A landscape with many valleys, sampled at points; each row gives a point and its height.
A ball rolls from a point to the lowest of its 2 nearest points, and stops where none of them is lower. Distance is the straight distance between rows; heights are no part of it.
kez height 1.62: [130 154  84 128 120 206 139  91 113 132 142 101 121 132 108 141 165 121
  85 137 145]
zibim height 6.58: [115 165  67  95  62 173 130 121 113 153 103  77 230 115 119  85 157 126
 149 132 124]
vikap height 5.45: [186 155 100 148 159  98 165  85 110 133 136 130  64 156 126 186 151 125
 123 133 150]
relid height 5.83: [ 98 143  68  64  97 140 125 152 127 115 137  77 210 126 108 159 114 111
  98 134 138]
Nitiz height 4.21: [169  82 126 115 154 199 163 156 124 130 142 128  98 187 130 139 120 155
 153 129 144]
Sul height 7.16: [161  70 193  67 168 157 129 156 154 126 146 153  66 128 112 110 133 120
 102 137 123]
Libo height 2.64: [166 193  92 130 134 116 162  84  94 152 132 142 102 161 123 109 141 104
 174 141 172]
baki height 5.39: [ 96 126 118  75 108 119 105 146 143 111 137 101 200 105 100 140 113 115
  82 129 131]
Navi height 3.40: [154 108 105  59 138 204 128 116 137 128 151  94 113 138  78 149 131 133
  74 119 135]
Pilel height 6.06: [190 169 142  91 157 116 149 101 129 147 137 161  56 138  97 100 144 105
 123 158 143]
Kubig height 3.42: [141 128 178 102 133 139 126 130 144 138 137 166 101 101 115  73 127 112
 122 139 109]
muz height 6.04: [103 166  88 142 119 140 150 132  91 142 128 118 159 162 137 102 119 117
 192 134 145]
ripak height 7.42: [122 109 152 179 135  37 125 144 133 116 119 155 125 141 159 174 108 147
 158 117 126]
feg height 7.55: [149 110 162  55 133  82 134 133 133 125 143 157 116 140  82 111 111 127
 160 116 135]
veg height 1.92: [109 135 167 177  83 128 104 127 151 161  92 156 146 107 146  73 114 144
 173 118  94]
Vor height 4.48: [114 131 149 106  93  36  97 119 153 103 125 124 165  76  90 117 108 155
 116  98  89]
Falad height 5.04: [148 147 108 155 164 116 136  90 118 123 142 120  79 126 146 180 150 123
  78 130 140]
Dib height 2.97: [101 106 142 206 107 120 111 170 136 141 105 140 149 153 174 135  97 157
 180 117 104]
norov height 6.95: [133  74 187 173 146 160 111 146 166 133 113 141  68 106 168 133 132 139
  93 122 101]
Gudi height 3.39: [108  99 118 224  98 168 119 165 137 142  94 113 143 148 168 156 127 179
 163 116  91]
kesul height 1.71: [ 94 172 103 208 111 107 115  98 115 128 111 124 157  99 166 137 132 127
 108 132 129]
Notif height 6.86: [120  89 177 205 141 136 111 157 163 148 108 158  66 130 195 142 128 115
 120 134 127]
mif height 5.43: [118  84 136 101 151  70 126 148 124 101 141 133 133 150 125 169 117 121
 132 122 154]
Zikom height 3.99: [108 164 138 111 117 109 111  98 133 126 133 135 148  87 117  88 125 104
 105 132 116]
Daru height 5.88: [110  73 113  93 150  92 135 187 114  89 151 102 158 167 128 184 105 134
 146 110 153]
nuzus height 5.77: [164 164 139  84 189 119 130 106 126 135 144 161  56 124 111 103 159  64
  83 182 157]
lese height 6.96: [111  95 110 188 121  92 110 143 144 106 120  81 173 114 165 202 117 178
  99 101 109]
kulon height 4.47: [104 177 126  86 137  71 107  89 118 113 142 152 123  87 105 110 139  88
  76 130 129]
tof height 7.77: [123 136 154  69 141  59 139 133 111 123 144 176 124 136  98  99 121  86
 150 152 164]
Pake height 5.11: [117  80 163  58 183 174 116 157 128 116 150 123  99 133 135 118 142  78
  66 154 178]
kesa height 6.28: [118 160  51  77  72 166 136 127 119 142 120  64 210 120 100 140 138 142
 125 119 126]
sok height 5.16: [158 143  77 142 166 153 177 139  95 120 146 124  91 190 152 154 126 110
 154 157 175]
Vem height 3.80: [125 115 141 153  93 125 116 151 135 155 100 110 177 140 127 126 106 185
 187 100  76]
suda height 6.45: [143 143 145 193  92 140 123  94 142 151 104 141  84 112 132 116 152 169
 149 103  81]
Nusi height 4.58: [130 163 106 105  87 127 122  94 117 156 116 101 179 111 110  92 134 131
 171 103 127]
tura height 4.94: [ 96 112 129  80 102  61  88 135 164  95 128 109 190  79  85 147 117 141
  75 116 108]
sav height 3.82: [152  89 146  97 167 193 159 176 115 130 144 150 109 191 137 115 107 115
 165 152 164]
saz height 3.38: [160 104 141  70 139 218 154 151 120 148 149 140 116 174 100  83 114 122
 149 147 163]
feba height 4.98: [129  73 159 101 142  26 126 140 133 108 134 148 112 125 100 162 125 139
 132 115 132]
rom height 6.30: [158 138 119 153 107 164 143  88 130 147 125 119 106 125 111 137 149 167
 139 102  99]
Povu height 4.05: [134 140 165 104 112  40 108 118 138 106 128 156 112  80  84 100 122 146
 128  99  88]
pideb height 4.87: [ 92 146 133  71 124 146  77 117 150 113 134 117 154  64  98  93 128  90
  39 144 107]
Dabiz height 4.57: [106 143 133 151  96 191 101 100 143 137 120 102 165  66 123  93 157 128
  63 150  99]
kud height 2.66: [148 107 111 109 151 232 131 113 130 127 150  92  99 133 114 142 162 122
  70 139 143]
vide height 3.65: [127 148 166 120 114  45 123 110 125 142 112 172 132 123 128  79 105 122
 201 112 117]
tofig height 7.12: [ 88 105 111 205 127  98 103 169 148 106 103 100 189 123 182 170 100 166
 131 125 120]
rut height 3.76: [111 102 107 199  95 199 126 149 131 128 108  90 153 128 156 154 147 172
 122 129  96]
vapi height 3.44: [112 167 160 113 102  85  89 118 147 116 122 149 141  46 109  56 123 121
  96 111  79]
fazel height 4.80: [128 135 129  87 106 151 129 130 120 140 128 118 172 136 107 101 108 120
 153 115 127]
Gof height 4.20: [100 125 114 186  89 209 115 110 138 130 106  94 163  93 141 132 174 148
  83 147 105]
Kep height 4.39: [147 111 116  75 112 178 148 151 119 141 136 102 163 161  92 122 111 155
 167 112 122]
pel height 6.37: [143 141  90  88 122 110 139 103 124 117 145  97 133 139  83 187 124 148
 116  95 130]
zopal height 1.78: [178 175 126 151 134 122 162  92 116 172 107 159  67 153 134 104 143 119
 191 147 153]
libi height 2.90: [163 137 117 105 130 216 157 130 101 153 132 142 111 184 120  67 137 117
 177 162 169]
tilo height 7.27: [ 85 105 141 197 135  48 103 161 138  98 104 144 173 135 177 157  94 147
 151 125 136]
rilit height 4.91: [121 164 138 123 165  44 107  97 122 109 133 161  80  87 121 135 159  79
  74 155 134]
Kal height 6.56: [137  96 182 129 174  82 133 148 136 122 124 163  72 136 144 143 133  99
 123 156 149]
Zuzu height 6.69: [112 152  94 123 121  93 127 112 117 107 143 112 159 125 114 170 120 128
 111 117 135]
Revud height 7.04: [145  59 201 116 151 165 126 157 156 130 129 145  79 128 144 129 125 136
 107 118 113]
Mutar height 2.68: [121 108  77 139 143 163 153 154 108 101 151  85 145 166 151 171 117 138
 137 124 143]
ginug height 6.60: [131 124 156 189 112  97 109 113 150 137 109 148 101 101 150 134 121 157
 120 118  86]
nibiv height 1.52: [129 144 116 205 129 193 147 114 110 145 117 145  90 145 163 131 168 122
 135 152 145]
tudal height 2.48: [100 185 122 184 128  61 116  80 117 127 121 155 136  95 157 127 125 101
 109 136 136]
nobe height 4.66: [169 102  98 144 162 180 168 139 110 123 138 106  76 176 152 176 141 140
 125 130 158]
bulo height 3.77: [145  93  92  82 137 186 151 160 120 107 152  83 148 169 102 161 116 150
 130 114 135]
tav height 3.43: [136 183 120 128 143 119 143  94 103 143 137 154 113 128 129 110 138  87
 133 156 156]
nipom height 2.67: [130 162  48 110 104 205 155 103  95 122 147  80 158 154  99 128 154 125
 129 127 151]
Babin height 4.09: [124 127 177 102 111 103 120 132 139 145 122 161 150 121 114  64 101 134
 189 110 107]
kaz height 0.87: [110 137  43 113 119 184 155 142 103 107 155  70 164 162 125 160 131 121
 125 140 144]
Lim height 4.59: [108 135 120 172 172 132 127 114 108 118 134 126 107 120 178 157 142  91
  70 151 166]
Feva height 4.52: [111  96 172 101 128  14 115 144 137 107 133 167 130  96  93 111 114 131
 133 124 116]
rad height 6.75: [119 101 180 181 160  89 105 134 151 120 114 153  78 115 182 147 135 105
  95 144 135]
bak height 4.67: [117  66 149  43 171 129 121 165 136 105 152 124 108 148 102 147 128  90
  94 130 177]
beseg height 3.97: [130 113 151  59 138 160 116 132 141 127 146 140 131 111  91 100 120 105
  93 131 125]
talek height 4.04: [141  88 117  29 148 165 136 142 139 104 151 118 116 153  74 152 118 121
  89 116 149]
potuk height 6.31: [178 125 150 115 167 119 153 121 135 133 139 154  66 148 122 142 137 114
 121 142 143]
bib height 7.58: [148 121 122 176 141  68 145 116 120 115 122 129 107 146 151 202 122 163
 147 102 118]
Zapob height 3.12: [118 165 156 161 126  52 127 109 120 132 112 177 115 117 151 109 113 104
 159 134 132]
kogi height 6.76: [102 165  84  96 100  90 126 125 102 119 129  93 205 134 112 142 106 127
 156 110 138]
Sadi height 5.63: [110 164  63 163 141 156 165 135  81 121 145 121 127 174 165 132 130 106
 161 157 161]
gaman height 5.14: [119 157 142 160  63 102  94 106 162 144  94 122 174  60 130  71 130 160
 137 102  70]
vabub height 2.93: [137 148 186 117 112 125 107 134 150 130 118 164  95  60 111  36 126 126
 124 112  77]
nufo height 6.05: [172 130 108 120 124 124 151  91 119 135 140 110 107 152  96 170 123 175
 150  96 117]
tenuz height 3.56: [127  92  82 169 139 153 154 163 116 114 131  89 133 177 151 178 117 175
 165 109 107]
Sunu height 0.58: [101 158 102 223 118 153 138 116 113 134 111 138 124 133 180 138 141 110
 127 151 138]
Tor height 7.34: [149  71 171  55 149  98 133 150 146 110 148 149  90 129  84 130 126 132
 112 110 116]
gusez height 2.28: [133 142 113 155 126 203 157 126 105 146 123 140 115 157 142 100 144 119
 162 151 153]
papan height 6.42: [ 92 175  65 103 104 121 136 133  96 132 125  92 216 140 134  99 116 109
 191 127 148]
zer height 3.41: [112  82 171 153 116 132 112 179 146 139 109 143 166 145 144 128  87 167
 181 114  93]
tum height 4.03: [113 141 144 138 137 125 127 116 120 129 135 143 134 115 140 119 125 108
 110 143 141]
gapa height 2.46: [121 127 192 167 100 135 100 141 164 148 108 178  94  88 140  55 122 130
 143 129  80]
Fur height 2.45: [100 142 129 213  75 121 105 136 137 161  81 129 166 122 165 108 124 154
 189 109  97]
toza height 4.16: [128 139 129 128  83  96 117 117 136 156 101 107 187 113 122 101 114 160
 190  84  90]
nitig height 4.88: [105 148 134 149  81 148 101 108 149 149 105 108 181  75 133  83 135 137
 112 136  98]
lovan height 5.78: [193 142 105 157 138 124 166  90 108 148 128 129  64 164 117 168 140 174
 161 108 124]
Zenum height 6.77: [128  93 148 182 122  88 105 126 156 111 116 118 132 104 153 172 114 181
 106  97  89]
vepi height 4.49: [104 137 141  43 156 138  88 121 138 107 148 145 115  87  89 102 138  83
  47 141 126]
zuvor height 5.46: [145 117 148  70 198 148 125 135 129 127 149 147  73 136 127 120 150  62
  75 173 177]
dor height 5.01: [111 124  96 163 177 161 150 149 107 114 138 110  99 157 196 160 139  91
 107 157 180]

For each start below, name the point where the ball stops.
bib => Lim
feg => kez
Kal => kez
tofig => Lim
papan => Sunu
Zuzu => Lim
